Points, in no order, along strands that fork, close into loops and pass close to each other.
Two points are linked if the straight distance between their rows is under 61.8. Some points are linked to none.
rop: [ 31  18 -41  34 -10  -9   0  -3  35   3  14  10 -17 -28 -15  33 -14 -10
  -1 -29  20   3  -2   5 -20]
Gaf: [  9  -4  17  23 -10   1  32  -6  14   5 -14  18 -27  31 -15  -4  13  18
   6   0   5 -16  -2  -8   6]
felum: [ 13  45   7 -24  16  -1 -19  10  20 -17  -8   0  -5  22  -5  -3  18 -15
 -43  -1 -12 -14 -20 -31   5]
kot: [ -2 -30   1  29  21 -31  36  -1  -2  -6 -13   9 -11   7  20 -19  32  42
  13  -4 -11 -26 -17  14   4]
sop: [  8  -7 -26 -11  17  15  12 -12 -17  12   9  27  28  -1  27  11  -1  24
  19  13 -33  -5  24  16  17]
kof: [ -9   4  33  10   2 -37   6   8  10  -9 -23  -1   6 -21  -2  -6  11   6
  -9 -17  -8 -15 -17  16  41]
mopu: [ -4  11  22 -31 -17  32  13  11  15  25 -18  15  -7  33 -18 -11   5 -26
  -7   0 -24  24  20 -39 -12]
zonu: [  4  -4  12  30 -21 -16   8 -23   4 -19  15 -22 -18 -17 -14   9   9   5
 -23 -32  43   1  -1 -19 -12]
gat: [  7 -11  14  39  12 -29  34   5  13  -4 -17  19  -5   2   7 -13  22  20
  17 -11  -9 -38 -17  12  32]
fupig: [ -1 -34  14  51  -1 -25  22  17   8  14   1  13 -13   4  -5 -24  13  21
  28 -11  20  -8 -29  26   7]
dabi: [ -9  -6  -3  -7  -1   1  -8  -2 -17   2   7   6  28 -29   0  13 -21  -6
   2   1  -8  18  18  16  21]
Duzeg: [  3 -25  19   1   5   2  20  -8 -11   7  -2 -23 -38  23   3 -13   9  15
 -16  19  -7   0  -8  -7 -48]
Pur: [  7 -16 -11  21  22  10   5  -4 -24  -1  -4   4  -2  23  18 -17  15  29
  21  13 -32 -22  -5  -7  -6]
tus: [ 22 -11 -60  21 -10  -9  13 -28  -3  18  39  33  -1  -5   6  13  -6  12
  14  -7 -22 -19   5  18   5]
nif: [-17 -37 -13  36 -13  -2 -17  -8 -18  17  26  -3  27 -13 -11 -24 -20 -14
  52   4  -8  -7  -9  17  11]
podu: [ 17   6  -1   5   2  -2  44 -18  27  -2 -15  37 -16  20   3  13  11  23
  -6  -1  -3 -19   6   1  18]
Fada: [  1  20  10 -18  -8 -16  13   0  18  -9  -5  12  -5 -25 -11  31 -17 -10
 -30 -12  29  24  19  11  13]
ton: [-20  -2  15  10   2  18 -25  10  -1  -1 -12 -10  29 -11 -15  -1 -32 -37
  30  13   7   7 -17   4  21]
Fozal: [-17 -21 -10  16  -9   5 -16 -14 -48  -4  18 -20   6  -1  -1  -7  -6  12
   1 -14  -5  -1   0  -5 -16]
Nuti: [ 33   6 -74  13  -3  -5   1 -17  -4   8  30  27  -3  -3   2  15 -10   7
  12 -15 -30 -27 -17   5  -5]
vep: [  8   3  37 -40  -5 -11  13  -2  -8  -2  -2 -35 -26  11   1 -23   3  -1
 -30  12 -10  -1   9 -18 -47]
gaka: [ -6  -5  -4 -15  -4 -10  10 -16 -10 -11  12   4  16 -35   9  19  -9   8
 -21  -9   4  13  28  11   5]
Sapid: [ 11  29   7 -11  13  -5  -1  -8  13 -27  -2  -1 -15   9 -10   2  12   3
 -43  -9  -4 -27 -17 -32  -3]
fos: [  8  14   2 -23  29   4  -6   7   2  -5  -8   5  10  15  30  -4  23  20
  -7  19 -22 -12  14 -13  14]
lezor: [ 11  38  -9 -36  -2  -8  14  27  29  16 -31  22  10  11  -7  28 -17  -7
  16   4   1  21  16  23  14]
Veded: [ -5 -29 -23  44 -19  13 -22 -10  -9  13  34  -2  15 -11 -13 -19 -19 -20
  52  -3  -3 -24 -24  -1   2]
ketor: [ 12  15 -22 -26  30  -8   8 -12   2 -18  -1  16  14  -1  30   6  21  22
 -15   4 -27 -16   9  -7   7]
Tupo: [ 20   7 -16 -13  -4   5  41  -5  17   8  -7  26 -10  12   6  44 -15  19
   0   6  15  22  36  14 -11]
lemaf: [ -9  11  26  -6   5 -36   2   9  17 -12 -17   3  13 -31  -1  12   7  -8
 -19 -16  -7  -3  -4  14  48]
gakiz: [  1   2 -11  12   7   3  -5 -14 -16 -14   5   7  15  -4   4  -2   1   9
  -8  -9 -18 -13  -8  -8  11]
vora: [ 19  -1  -6  52 -25   2  -6 -23  13  -4  30 -10  -6 -22 -12   5   9 -10
  -5 -38  43   8  -2 -12 -10]
veva: [ -8 -28  10  53 -20  -6 -11   1  -6   9  17 -18  -4 -12 -18  -7  -4  -7
  17 -25  43  18 -13   5 -10]
zavi: [ -9  13  32 -56 -11  -5  18   4   9  -2 -20  16   8   2  21   0   4   0
  -7   2   9  19  39  13  34]
Kerob: [ -9  -6  17 -48  14 -26 -17   8 -13 -22  -5 -48  -6 -19  27 -34  22  21
 -27   7 -18  -8  -9  -5 -31]
tosis: [-16  16 -23 -21  -7   2 -41 -11 -40   2  22 -14  37  -8  -2  -6 -20 -20
 -12 -12 -23  -5 -14   5  23]
vin: [-11  14  21 -53 -24  -3  33  -4  24  -5 -17  17 -11   5 -11   7   4  -8
 -33 -16  14  17  29 -14   1]
vid: [ 13  40 -28   5   7   2 -19  17  21 -13  -9   9   4  -8 -21  23 -25 -20
 -12 -13   4   2 -33  -1  -6]
zarid: [ 17  36 -11 -18  26  31 -34  20  -1   5   3  -7   5  34   5  -9   5 -23
 -14  41 -24   4  -1 -33 -10]
Giku: [ -1  -5   4   7 -16  12  10 -19  -3   4  12  -6  -5 -26  -3  28 -19 -14
 -16  -8  51  33  32   2  -5]
Nafon: [ -8  42  -1 -44   1  19 -23  20  -5 -10   0  -3  -1  10  -2  -1  -4 -38
 -34  18  18  26  15 -15 -18]
tif: [-20 -48   6  26  -8  10   0   4 -32  14   4 -15  -6   2   3 -11  -4  13
  19  10  24  31   0  24 -19]
kigev: [ -1  -6   4  23  15   2  -3  -1 -16  -9 -12  -2  -7  12   5  -9  15  19
   2  -3 -14 -21 -16  -8   1]
Benuz: [ -2   5 -14 -53  11   9  -7  -4 -22  -7  15  13  35 -13  40  10   8  15
  -8  15 -16   9  41  12   2]
vuk: [-21 -11   0  29   6   1 -20   8  38   4   3  15  20 -27 -11   4 -21 -38
  48  20 -11 -26 -26  18  29]
Did: [ -9 -18  14  11 -12  38   3   5 -13  29 -14 -15 -26  41 -20 -14 -14 -14
  18  20   5  14   1 -11 -28]
zez: [ -5 -16  15  48 -17   9 -12   5  -5   7   0 -23 -22  13 -24 -11  -5 -13
   9 -13  45  13 -26  -1 -20]
Funu: [ -6   4 -15 -12   5   7  -7 -21 -21 -25  22  -9   6 -14   2  11  -5   5
 -40 -13   5  -2  10 -25 -19]
defu: [ -3  20  28  -7   5   2 -25  18 -17  -7  -9 -30 -22  21 -16 -15   2 -25
 -32   1  -7   1 -21 -28 -22]
kufor: [ 12  30 -36 -45  20  -2  -3  20  -6  -7   0  11  24   5  28  25   4  13
   0  18 -10  20  36   6 -24]
zalus: [ 15  18 -22 -12  14 -32  20  -9  18 -17   0  20   5 -29   2  32  -4  14
 -27 -21  -7  -5   3  12   4]
Pebak: [ 33 -10 -51  41  -7  38   1 -20   5   5  32  19  -6   0   2  10  -2  -5
  30  -5   7 -12  -9 -11 -14]
Tuda: [  0 -32 -17   7   6 -15  26 -27 -26  -5  13   1   5   4  22 -15  17  50
  11  -5 -23 -31   7   1 -18]
lamag: [-15  20  24 -16 -20  20  -7   1  -7  -3  -9 -15 -14   3 -30   4 -18 -36
 -31  -9  35  24  10 -23  -3]
dasi: [-25  -9  10 -38   9 -27 -21  -1 -26 -25  -7 -39  10 -22  23 -23  22  21
 -25 -13 -19  -9 -10   0 -15]
mopep: [ -9 -18   8   8 -18  -3   9 -17 -14   1  16  -3   6 -34   2  17 -17   2
 -10  -9  31  25  38   8   7]
Tev: [-18  -6  32  20  -5 -26  -1  19  -1  -2 -31  -5  -2  -2 -18 -11   5  -4
   9 -11   7  -3 -34  18  29]
Ved: [-12   9  19  -9  14  10 -42  20 -36 -10   0 -37  -3  10  -2 -17  -1 -23
 -25   4 -13   9 -15 -17 -27]
bemu: [ -5  -3  17   0  -1  39 -11  13  -6  23 -20 -13 -15  45 -18 -23 -18 -22
  23  26  -9  10 -15 -13 -17]
pozi: [ -7  13  29 -39  -9  -1   4  10   3   7 -17  15  17  -4   9   7  -9 -12
  -1   8  11  25  31  23  41]
sir: [ 25  16 -32   2  -5  20  31   1  23  17  -9  26 -11  18 -10  32 -28   0
  19  11  21  16  14   7 -13]
kulaz: [  3  11 -21   5   8  -3   0  16  42   9 -11  19   8 -21 -18  29 -32 -23
  32  14  -6  -2  -5  27  11]
Tiv: [-16  -5 -22   1  -9   4 -45  -6 -48   9  15 -22  31   7   2 -23 -12 -11
  16  -5 -33 -18 -28   9  17]
valu: [-18  -1  34 -25 -34   4  30  -9   5   4 -16   7 -16   9 -19   3  -1  -5
 -16 -19  21  17  25 -12   4]
Komu: [ 14  10 -14 -29  15   4  26  -4   5 -12   0  19  -1  -3  12  29  -7  20
 -17  10  12  13  30   8 -18]
rilo: [  3   1  10  14  -9 -19  15  -5  26  -4   4  11  -7 -34 -14  28 -12  -4
 -20 -19  20  12  15  12  21]
rubef: [-20 -20  33  22 -11 -16   6  19  -5   7 -20  -4  -5   5 -19 -12   4  -2
  15  -5  22   9 -21  24  16]
Mebif: [ 12 -16   0   2  -1  -9  39 -40   7 -17  11   3 -11 -18  10  10  10  42
 -15  -6  16 -16  23 -12 -12]
Sut: [ 24  27 -32  18   0  -1   6  12  31  -3  -6  15 -10 -11 -21  35 -29  -9
  -1 -15  11   2 -11   4  -8]
mafo: [-18 -17  28   1  -6 -14  -3  -3 -16  -8  -8 -30 -34   7 -18 -11   5   0
 -31  -7  20  11 -21  -4 -33]
Foson: [  7  -3  33 -45  -9  -4  34  -2   8   9 -13 -12 -25  23  -2 -20  16  12
 -15  10 -23  -6  12 -20 -37]
Delat: [ 26  39 -38 -17  22  18   6  17   8  -4  -7  19  -3  32  -5  24 -14   4
   3  23  -4  14  15  -7 -36]
liv: [  3  24 -28 -26   6 -28 -20   7  -5  -4   7  11  25 -34  -3  19 -13  -9
 -20 -21 -22  12   0  10  13]
vubo: [  8  26  10 -26   5  30 -25  18   3  16  -5 -10   2  40  -2 -13   7 -29
  -7  33 -19  11   8 -28  -4]
Nilu: [ 10  27 -11 -67  11  -5  -4  15   8 -10  -3   9   9   8  38  12  21   5
 -18  31  -5  14  38  -1 -14]
safid: [  7  27 -40 -43   5 -35   0  -3 -16 -14  18   7  24 -25  13  24  -7   9
 -26 -24 -21   4  11  14 -11]
ketal: [  1 -36  25  46 -14 -30  13   0  16  21  24   1  -2 -24 -13  -8  10  15
  23 -21  24   6  22  23  18]
fafo: [ 17  -3 -11  44   0 -15  15  -2  26  -4  11  30  -8 -21  -7   5   7   9
   4 -13  -4 -27 -11   2  28]
vute: [ -2   4  16  -8   2  21  10   4   1  15 -23  12   2  28  -1  -4   1   2
  20  19  -9   5  12   6  25]
gedo: [-11  -7  10  31 -18  35 -11   2   5  11  -7 -14  -7  17 -28  -8 -27 -31
  36  15  34  -1 -19 -11  -7]
detuv: [  0  28 -12 -19  15   4 -30  19  19   0 -10   6  33 -16  -4  15 -19 -26
  10   7  -4  12 -13  12  28]
tomo: [ 11  -2  29 -40   8 -14  -3  16 -17   5   2 -41 -16   5  21 -28  13 -10
 -32  26 -20   1 -21 -11 -51]
Pemav: [ 24 -13 -41  37   0  28   8 -17 -11   0  24  23  -2  11   6  -7   7  15
  24   1 -17 -32 -12 -14   5]
fetag: [-17 -24  28  -9 -16   9  24  12  -1  31 -37  10 -23  43  -8 -15  17   2
  12   3 -18  17  -8   6  -8]
Zelu: [ 13  19 -31  -5  16  31  -4  -4  -8  -9  16   3  -5   6  -2  22 -18  -2
 -26   6  12  15  12 -20 -38]
bapo: [-14  -5  31 -36  11 -34  10  10  23   4 -41 -18 -24  22  14 -27  37  11
 -15 -10 -17 -13 -31   2   6]
velo: [ 10  21   4 -29  16 -26  24  10  34   7 -23  28  11  -1  19  21  12  12
   0   6 -13  -1  14  20  47]
bon: [-13   5  28 -11   8   0 -22  23  -6  12 -31 -17 -13  28   0 -17  15  -4
   4   8 -11   4 -25   1  14]
zude: [ -8  16  29 -40   4  -7 -13   9  -5 -14  -9 -19  -2   9  11 -12  17  -7
 -20   6  -3   0   9 -13   2]
dafes: [-15 -33  14  37   0 -14  14  14   7  18 -12  14 -18  13  -5 -20  16  12
   9   0  25   6 -42  29   2]
Zuki: [  2 -12  19  10 -14  34   3  -4 -16  23   2 -21 -34  36 -14  -5 -15 -15
  -2  16  10  15  11 -25 -37]
fitu: [ 19  22   5 -40  22   1  -4   6  12   4   4  -9  -1  27  32  -5  32   5
 -19  37 -26 -13  13 -29  -5]
tuz: [ 13 -26 -11  56 -12   4   6   0  27  17  34  23   2 -19 -10 -12  -2  -4
  47  -2   9 -17   5  14  15]
rato: [-24 -26  -4  16  -7  -7 -21  -5 -30  21  11  -9  35 -10  -2 -20 -17  -9
  50   7 -24  -3  -4  24  26]
livuz: [ 11  47 -27  -7  20   8 -27  16  21 -17 -12   8  14   5 -11  10  -9 -23
 -16  -4  -7  -6 -32 -12   5]
Saked: [-12   1  30 -45   9  -5 -22  17 -17 -13  -9 -28   2   5  27 -18  17   0
 -12  17  -7   4  19  -5 -11]
kinab: [  3  25 -19 -22  15 -12 -25   9   3  -7  -1   5  29 -22  10  14  -2 -12
 -12  -5 -19   5  -8   6  27]
laset: [-19  25  28 -39  -7   7 -24  14 -13 -16  -5 -14  -1   0  -7  -1  -9 -35
 -35  -1  23  25  16 -10  10]
mel: [-11   6 -24   7  -7 -18 -16  10  13   7  10   1   9 -50 -23  25 -39 -28
  -5 -15   6  24  12  19   6]
fige: [-11   0  -2  39  -2 -19 -16   8  29   1   3  15  13 -36 -15 -11  -2 -12
  16 -15 -23 -32 -23  11  39]
fibu: [ -4 -28   2  17   1 -24  18 -20  -7 -21   6 -21 -25  -7   5 -11  22  40
 -13 -16  10 -18 -18 -10 -35]
sav: [ 18  25  -3 -35  17  18   8  -5  10  -4   4   8  -9  26  13   2  12   0
 -27  31 -18  -5  19 -26 -22]
Kis: [  3   9   4   2  22  36 -28  14  -1   9 -16  -8   8  36   6 -17   3  -5
  31  33 -24 -15 -14 -10  12]
fusa: [ -3  19   9  13   9   6 -26   9   8 -14 -15  -4  19  -6  -7  -4  -4 -16
   2  -1  -8 -14 -34  -5  34]
Napus: [-18   6  -7   5   2 -28 -14  13  26   2  -1  11  10 -55 -26  20 -22 -22
 -10 -11  -6  16  12  31  30]
futup: [ 15  14  19 -65  -9   2   2   3   3  -3  11 -14  -3   6  34 -19  17  -2
 -27  48 -11  -4  46 -18 -35]
ter: [ -7  -1 -12  12  -3  13 -10  -3  17  10   8   4  16 -30 -22  20 -38 -35
  14   4  17  19   4  13   8]
kam: [ 12  37 -36 -21  22  27 -17  12  -6  -8   3   5  -1  17  -2  14 -14 -17
 -17  17   1  19   5 -17 -34]
Getu: [  7  14 -32 -45  14  -4   5   5 -13  -3   7  20  28 -10  29  21   2  17
  -4   8 -18  13  35  18  -6]
kozuf: [ 26  -1 -27  59 -19  22  -6  -5  21  -5  35   7 -11 -19 -12  -5   4 -18
  17 -19  21 -26 -33 -16  -2]
Vesi: [ 11  46 -18 -21  24   0 -25  17  15 -16  -9   4   9   7   2  10  11 -12
 -32   0  -5  -2 -25 -20   9]
runun: [  3  -2   6   3   5   4   7 -23 -11 -21  10 -10 -16   1   1   3   2  14
 -23  -7   5 -10   9 -25 -25]
sil: [  2 -19  15  18  -6  -1  41  -3  10  16 -23  12 -42  46 -10 -16  24  23
  13   1 -10 -16 -15  -8 -19]
popil: [-16 -37  29  11 -21 -21  29  -7  -9   2   0 -12 -18  -5   1   1  10  26
   7  -6  41  19  17  23 -13]
vonar: [-15 -19   9  10   0  -5  -8   0 -26   7  -4  -4  29 -15   1  -6  -9   1
  25   4 -10   5  10  19  26]
Sula: [ 24  23 -37  -4   8  16   9  12  10   7  -8  15   4  15 -11  32 -38  -1
  23  12   8  20  16   6 -24]
kufol: [ 13 -31  -4  49 -13  -7  12 -20  -6   1  28  -4 -15  -3   6  -7  28  22
  12 -24  27  -6  -2  -5 -25]
ven: [-15 -34   8  26  -3  26  -5   3 -34  12   4 -16   1  10  -2  -6 -14   6
  26  10  17  24  10   4 -19]
kug: [ -6 -35   6  22  10 -26  34 -12 -15  -1  -6   1  -6  -2  17 -11  18  46
  15  -2   0 -15   0  16  -8]
Nuz: [-18 -14   8 -24   4  -9  -6  -9 -38 -16   3 -18  18 -10  23 -13  10  22
  -9  -8 -20  -4  14   3 -10]
deva: [ -9  -1  25 -15  14 -33  16  -2   3 -16 -26 -21 -22   6   5 -22  26  25
 -20  -6  -6 -19 -21   0  -4]
datof: [-11 -28  24   6  -9  -4  34   4   3  23 -23   6 -41  42  -5 -16  23  18
   4   7  -6   1 -16   9 -24]
Tos: [  4 -16 -34  29 -25  13 -10 -32 -18  15  45  -1  10 -12  -2   7 -12  -7
   6 -15  14   6  10  -1  -6]
fozav: [ 10  13  -2 -33  14  15  22 -12   1 -11   5   8  -9  10  12  15   4  15
 -26  19   3   3  36 -14 -25]
Momez: [-22 -34  15  41  -2 -11 -15  25   7   9  -6  -2  13 -11 -15 -20  -9 -15
  49   3  13  -4 -46  29  13]
bonin: [ 10  35  -6 -47   4 -14   8  27  36  11 -28  25  12  14  13  20   3  -1
   5   5  -6  18  11  18  32]
Mopo: [  3  14  23   9  -5  -9  13  -6  14 -17 -17  -5 -34  21 -21  -5  17   5
 -31 -18   4 -26 -27 -25  -7]
bok: [ 29  14 -58  25   3  13  -4  -6   8  -8  17  23  -5  -9  -4  18  -5   0
   2 -18 -16 -23 -28 -12  -5]
rosez: [-16   6  25  11 -32  20  13  12  24  16 -36  16 -14  30 -33 -14   7 -14
   9 -20  -4  -5 -22 -20  10]
Lumu: [  8   2  11   4  11  34 -15  15  -6  18 -17 -13 -13  48 -10 -24   4 -15
  20  31 -24  -6 -17 -14 -12]
Vol: [ -5  19  14 -41 -14 -16  31  -9  19 -16  -7  15  -8 -10  -7  27 -11   1
 -36 -11  31  17  25   2   3]
Ninam: [ 11  -1  19   6  -2  21   8  -5 -14   5   5 -18 -31  34  -7  -5  -4  -3
 -15  17  -7  -2  11 -29 -34]
gipa: [ -2 -14  -5 -11  14   1  21 -15 -23   1   5  12  24  -2  33   1  10  37
  17  14 -26  -8  33  16  12]
Zuba: [ 17 -12 -19   1  -1 -15  41 -29  13  -4  20  19  -5 -25  13  32   3  30
 -11 -11  14   6  33   6 -11]
Pese: [-16 -11   8   4   5   9 -29   3 -45 -10   5 -31  -1   4  -2 -11  -3  -3
 -11  -4  -6  10 -10  -9 -26]
desu: [ -8 -39  14  25 -15  -7  24 -14  -7   2   6 -19 -29   5   2  -2  17  23
   1 -10  46  19   9   9 -39]
Rit: [  7 -15  -4 -26   6   9  31 -30  -4 -16   8  -2   0 -10  19   6   3  41
 -19  15   4 -11  42  -8 -32]
rara: [ 17   2 -26 -13  15 -30  42 -20  19 -17   8  22   1 -29  14  27   4  35
 -18 -13  -7 -13  18   8  -7]
tuk: [ 20  31 -23  15   2 -13   3  25  44   1 -16  14  -6 -11 -27  37 -40 -15
  32  -6  -2  -8  -7  12  -8]
miza: [-14   9  20 -17 -30  15  18 -11   4  10  -7   3 -21   8 -21  16 -12 -23
 -23 -15  42  26  23 -19  -2]
Gofil: [  0  -2  16  12  -6  20  12  -4   1   8 -11  12 -10  26 -10   1  -6   5
  12  12   6   5   9   1  14]
sivil: [-15  15 -15  14   8  -1 -32  10  36  -3  -3   7  24 -33 -12   6 -22 -42
  25   1 -22 -21 -43   9  25]
Zive: [ 17   3 -25  26   4  -1   3 -11   4  -9   7  21   3 -12  -6   9  -3   3
 -11 -16  -7 -15 -10  -8  11]
Viso: [  6 -21   7  14   1  -3  12 -21  -8 -16   7 -22 -32  10   1  -4  13  25
 -16  -2   9 -13  -6 -22 -44]
Bida: [-11 -14  27  13 -18 -20  14 -12  -2 -13  -2 -31 -38   4 -23  -5   8   6
 -29 -23  38   4 -13 -16 -29]
Zak: [ -9  16   7 -36   6  -1  -9  -3 -18 -30   7 -11   7 -15  10   0   3  -2
 -37   2   6   4  19 -14 -10]
beto: [ -7  -5   0   0  27  18 -37  15 -13  11 -19 -17  26  20  19 -22   8   0
  38  21 -27  -7 -23   0  24]
Dini: [ 22 -12 -39  47 -25   5 -12 -19   7   8  49   7  -2 -17 -11 -11   4  -8
  20 -26   5 -24 -19  -4   4]
bod: [ -9  10  -5 -16  12  19 -34   6 -27  -6   2 -10  30   4  10 -10   3  -8
   5   8 -23  10   5 -10  14]
leta: [ -9  14  42 -49   2 -23  -4  16  16  -1 -22 -21 -14  24  11 -22  32  -2
 -20  -9 -14  -4 -10 -18  11]
Vod: [-24  15  22  -4  -6  30 -26  10  13   0 -19 -14  15  14 -23  -4 -29 -45
  20  17  14   6 -18  -5  22]
marub: [-20 -15  21  42 -10  -5 -12  16  23   5  -2   4  12 -19 -22 -12 -17 -19
  46   7   5 -18 -29  18  25]
mikaz: [ 20  15  -8 -21  22 -21  44  -6  31  -2 -19  35   0   5  17  27  10  24
  -4   6  -9  -7  18  16  19]
Dalof: [ -1  -4  18  24 -10 -14  14  -9  12   1   0   5  -4 -16 -15  11  -9   1
 -11 -12  21   3   4   6  22]
gef: [ 15 -11  -4  53 -11  28   7   6  14  -4   2  14 -18  16 -14 -13  -3  -3
  41   5  14 -28 -28  -9   3]
Gos: [-11 -35  33  25 -13 -40  38   0   2  11   0   5  -5 -12  -3  -3   9  23
  16  -9  21   7  16  27  12]
vifup: [ -4 -26 -17  22 -19  -1  -1 -32 -37   7  38  -8   5  -7   8   1  -1  20
   6 -15   4  -2  12  -4 -11]
saso: [-10 -12  15  -3  12  -7  -4   8 -15   8 -16  -1  29  -6  22  -7   5  14
  23   9 -18   2   8  22  41]
Von: [  8 -24 -31  47 -28   1 -18  -8   1  17  50   5   5 -17 -15 -24  -7 -14
  39 -16  -4 -30 -24   3  10]
sadub: [ 10  20 -51 -30   6 -15  -1 -23 -13 -20  24  10  12 -10  13  14   1  18
 -27 -18 -23 -16  -6  -4 -16]
Lipo: [-15  18   7 -33  -1  -2 -32  20 -14 -18  -1  -2  29 -35   8  10 -18 -30
 -19  -2   8  33  15  17  26]
Dozib: [ -4  -6  27  -4   5  -9  -8   8 -14  -7 -11 -33 -38  16 -15 -16   7  -9
 -35  -1  -4   1 -35 -14 -42]
Gemos: [  2  16  -9  -9 -12  19  12  -9   6   5  -3  -1 -15  -1 -13  29 -23 -17
 -26  -6  47  29  23  -7 -15]
Kovul: [ -6 -12  16   4  25  -1  -8  13 -13   1 -24 -16 -19  26  10 -22  24  10
   5  13 -29  -6 -28   6  -9]
fibom: [-12  22  29  -2  -4 -15  -9  11   8 -17 -27 -12 -13  13 -21  -7   8  -9
 -27 -20   4 -10 -27 -15  17]
lep: [ 11   8 -44 -26  18   2   7 -29 -18 -14  18  16  18   5  25   3  10  25
 -13   1 -36 -20   7  -7 -13]
vef: [  9 -35   0  47 -16   7   8 -21 -14   7  23 -18 -11   5   4  -6  19  18
  15 -17  32  15  12   1 -35]
daro: [ 13  21 -14 -10   1  21   9 -11   3  -6  10  -3 -26   7 -10  23  -9  -3
 -42  -1  26  13  14 -28 -36]
gugit: [-16 -12  23 -35  12  -2 -34  32 -25   3 -15 -30  10  11  35 -16  17   6
   8  14 -12  16   5  10   9]
vureb: [ -8  -6  16  41 -29  19 -11   1  14   6  -6 -19 -21  19 -34 -12 -15 -23
  15  -6  42  -2 -34 -14 -10]
Vilol: [ -8  17  10  -5   6 -30 -14  13  26  -8 -10   9  14 -47 -12  16  -9 -16
 -18 -14  -3   9   1  23  42]
tipe: [-21 -48   5  43  -9  -9  -4   8 -19  13   9  -8  -4  -5  -5 -13   2  11
  21  -7  31  24 -19  28 -13]
Zufa: [  2 -13  16 -29  19 -14  -3   1 -11  -6   0 -43 -19  -2  15 -31  20   8
 -32  22 -27  -5 -27  -8 -47]
Viru: [-18   7 -17 -24  -4  -3 -31   4 -16  -1  11  -1  35 -39  -5   8 -30 -32
  -2  -5  -6  28  13  17  22]
lub: [ 25 -25 -22  54  -7   6  15 -19  -7   0  27  10 -12   8   8  -8  21  25
  22 -15   5 -22  -3 -12 -14]
zafen: [  3  -9 -28   8  11  22  -2 -18 -33  10   9  11  26  17  22 -10   1  17
  28  11 -38 -17   6   2  11]
Dopim: [ -3  10 -15  -8  13  -4 -11  11  29   5 -10  16  25 -27  -8  16 -20 -17
  22  16 -14   7   3  28  28]
fug: [ 11 -18 -41  14  -8 -10  20 -31  -9  20  35  24  11 -15  12  10  -3  22
  10  -4 -22 -12  20  16  11]
salu: [ -4   4  23 -58   5 -14   3  12   8   2 -14   9  15   2  44   5  18  18
   2  17  -3   6  39  17  37]
zot: [ -8 -25   4  43 -11  32  -6  -5 -12  14   6 -14   2  12 -13  -4 -19 -13
  37  12  34  16   2  -4 -12]
Vezav: [-20 -10   1  30 -10   8 -22  -5  10   3  14  -5  21 -31 -21   4 -35 -39
  26   3  18   4  -9   4  11]
dek: [  4  24 -14 -11  24  22 -40   7 -20 -15  10  -7  19  10   9  -6   5 -14
 -18  13 -24   0  -3 -26  -6]
gitis: [  0 -11   0  41  -2 -29   3  -1  12   0  13  14   4 -30  -9  -9   2   3
   9 -20 -15 -29 -10   9  36]
vel: [-18 -18  12 -18  19   4 -34  22 -30  13 -19 -24  15  10  28 -21  17  12
  27  17 -23  16  -9  11  19]
Tilu: [-16 -11  27 -10  -5  16  11  15   0  28 -37   3 -12  42  -4 -16  12   1
  34  14 -13  10  -1  14  12]
Fepu: [-16 -14   0 -30   3  -2   2 -14 -32  -4  10   1  31 -13  32   0   3  24
   0   0 -22  -2  33  11   6]
Zok: [ -8  17   9 -46   2  -6 -15  19  -7 -10  -6  12  26 -22  19  11 -11 -24
  -9   5  12  33  32  22  26]
lesu: [ -7  15  27 -32 -10  27  -2  18   7  25 -18  -1  -8  41 -15 -19   8 -24
  -3  11 -21  13  10 -25  -6]
tabes: [ -8  11  23  -2  -4  -6  -4   1  -7 -16  -8  -9   2  -8 -14   7  -9  -8
 -25 -15  14   6  -5  -7  16]
Bas: [ 11 -20   5  57  -8  -1  19  17  18   5   1  17 -14  10  -6 -21  11  11
  41  -2  11 -30 -31   8  11]
fufu: [ -7 -19  12 -11  11 -36  26 -11   4 -24 -21 -25 -27 -10   5 -23  21  40
 -22  -9   3 -19 -17   2 -22]
fik: [ 12 -23 -27  15   1   3  29 -36 -19   0  24  22   6  -3  14   7   5  35
   8  -1 -13 -19  21  -1  -7]
labip: [-19  11  -7 -32  -3   2 -37  -1 -43  -9  17  -8  37 -14  17  -5   0 -13
 -17  -9 -19  11  10   0  12]
Siv: [ -5  -1  23 -28  15  -6   7  11  -2  10 -23   2  15  11  36  -4  20  21
  23  13 -11   0  22  18  41]
goro: [  4  22   1 -65   4   3  -6  14   5  -2   9   0   3  10  37   0  21  -8
 -28  47  -6   7  43 -14 -21]
betef: [ 21   4 -15  57 -17  30  -5   0  21 -10  13   4 -23   2 -15  -3   4 -14
  17 -11  27 -27 -34 -23  -4]
tavop: [ 21   1 -33  44 -20 -10  -3 -16  29   7  35   9 -10 -38 -14  19   3  -9
  -7 -35  19  -1   3   2  -2]
mibo: [-11  17  27 -11   7   6 -33  20   0   0 -30 -20   9  19  -1 -14   6 -13
   8   2  -6  -6 -28  -5  31]
dedup: [ 18 -19 -45  41 -18  41  -6 -28  -9  14  34   6   5  -2   0   1  -8  -5
  32  -1  15   1   2 -10 -16]
kun: [ -5  27   8 -13  -1  33 -21   8  12  -2 -18  -1   8  17 -16   0 -18 -31
  -3  14   7   9 -12  -8  15]
rozo: [  3 -31   9  50 -13  -2   8  -1  24  22  22  16   5 -20 -13  -5  -5   1
  43  -1  22   3  16  17  21]
Kel: [ -2  12  -8  23   2  -5 -24   6  18  -5  -3   8  19 -30 -16   3 -16 -23
   4  -9 -13 -19 -33   8  34]

How many points has the smallest loop of links through each point below? Write none if it is on no loop.
vel -> 16
Rit -> none
tipe -> 8
salu -> 10
Gaf -> 7
bon -> 11
Viso -> 10

A piece is all that can be reached along the links. How many separate loops has the piece of each point below (a circle has one, a figure eight two, a Y none), and how many tips (points with one link)?
lezor -> loops 1, tips 1
gugit -> loops 2, tips 0
bok -> loops 1, tips 4
rozo -> loops 2, tips 4
tif -> loops 1, tips 0

A fork is a point with three links, a tip a point with one. Leave the first point through the second and follow the links. Name the first fork or tip that comes.
lub / kufol -> tuz
Komu / Tupo -> Gemos
rilo / Fada -> miza
detuv / Dopim -> Sut

Name the points in between on the shortest way along the links from the first point to the second, in order.
Pemav / zonu -> Pebak, dedup, Tos, vifup, Fozal, Pese, Ved, defu, Dozib, mafo, Bida
Fada / Sapid -> rilo, Dalof, tabes, fibom, Mopo
Pebak / Gos -> Pemav, lub, kufol, vef, desu, popil
mel / Bas -> Napus, Vilol, lemaf, kof, Tev, rubef, dafes, fupig
vonar / Bas -> rato, nif, Veded, Von, Dini, kozuf, betef, gef
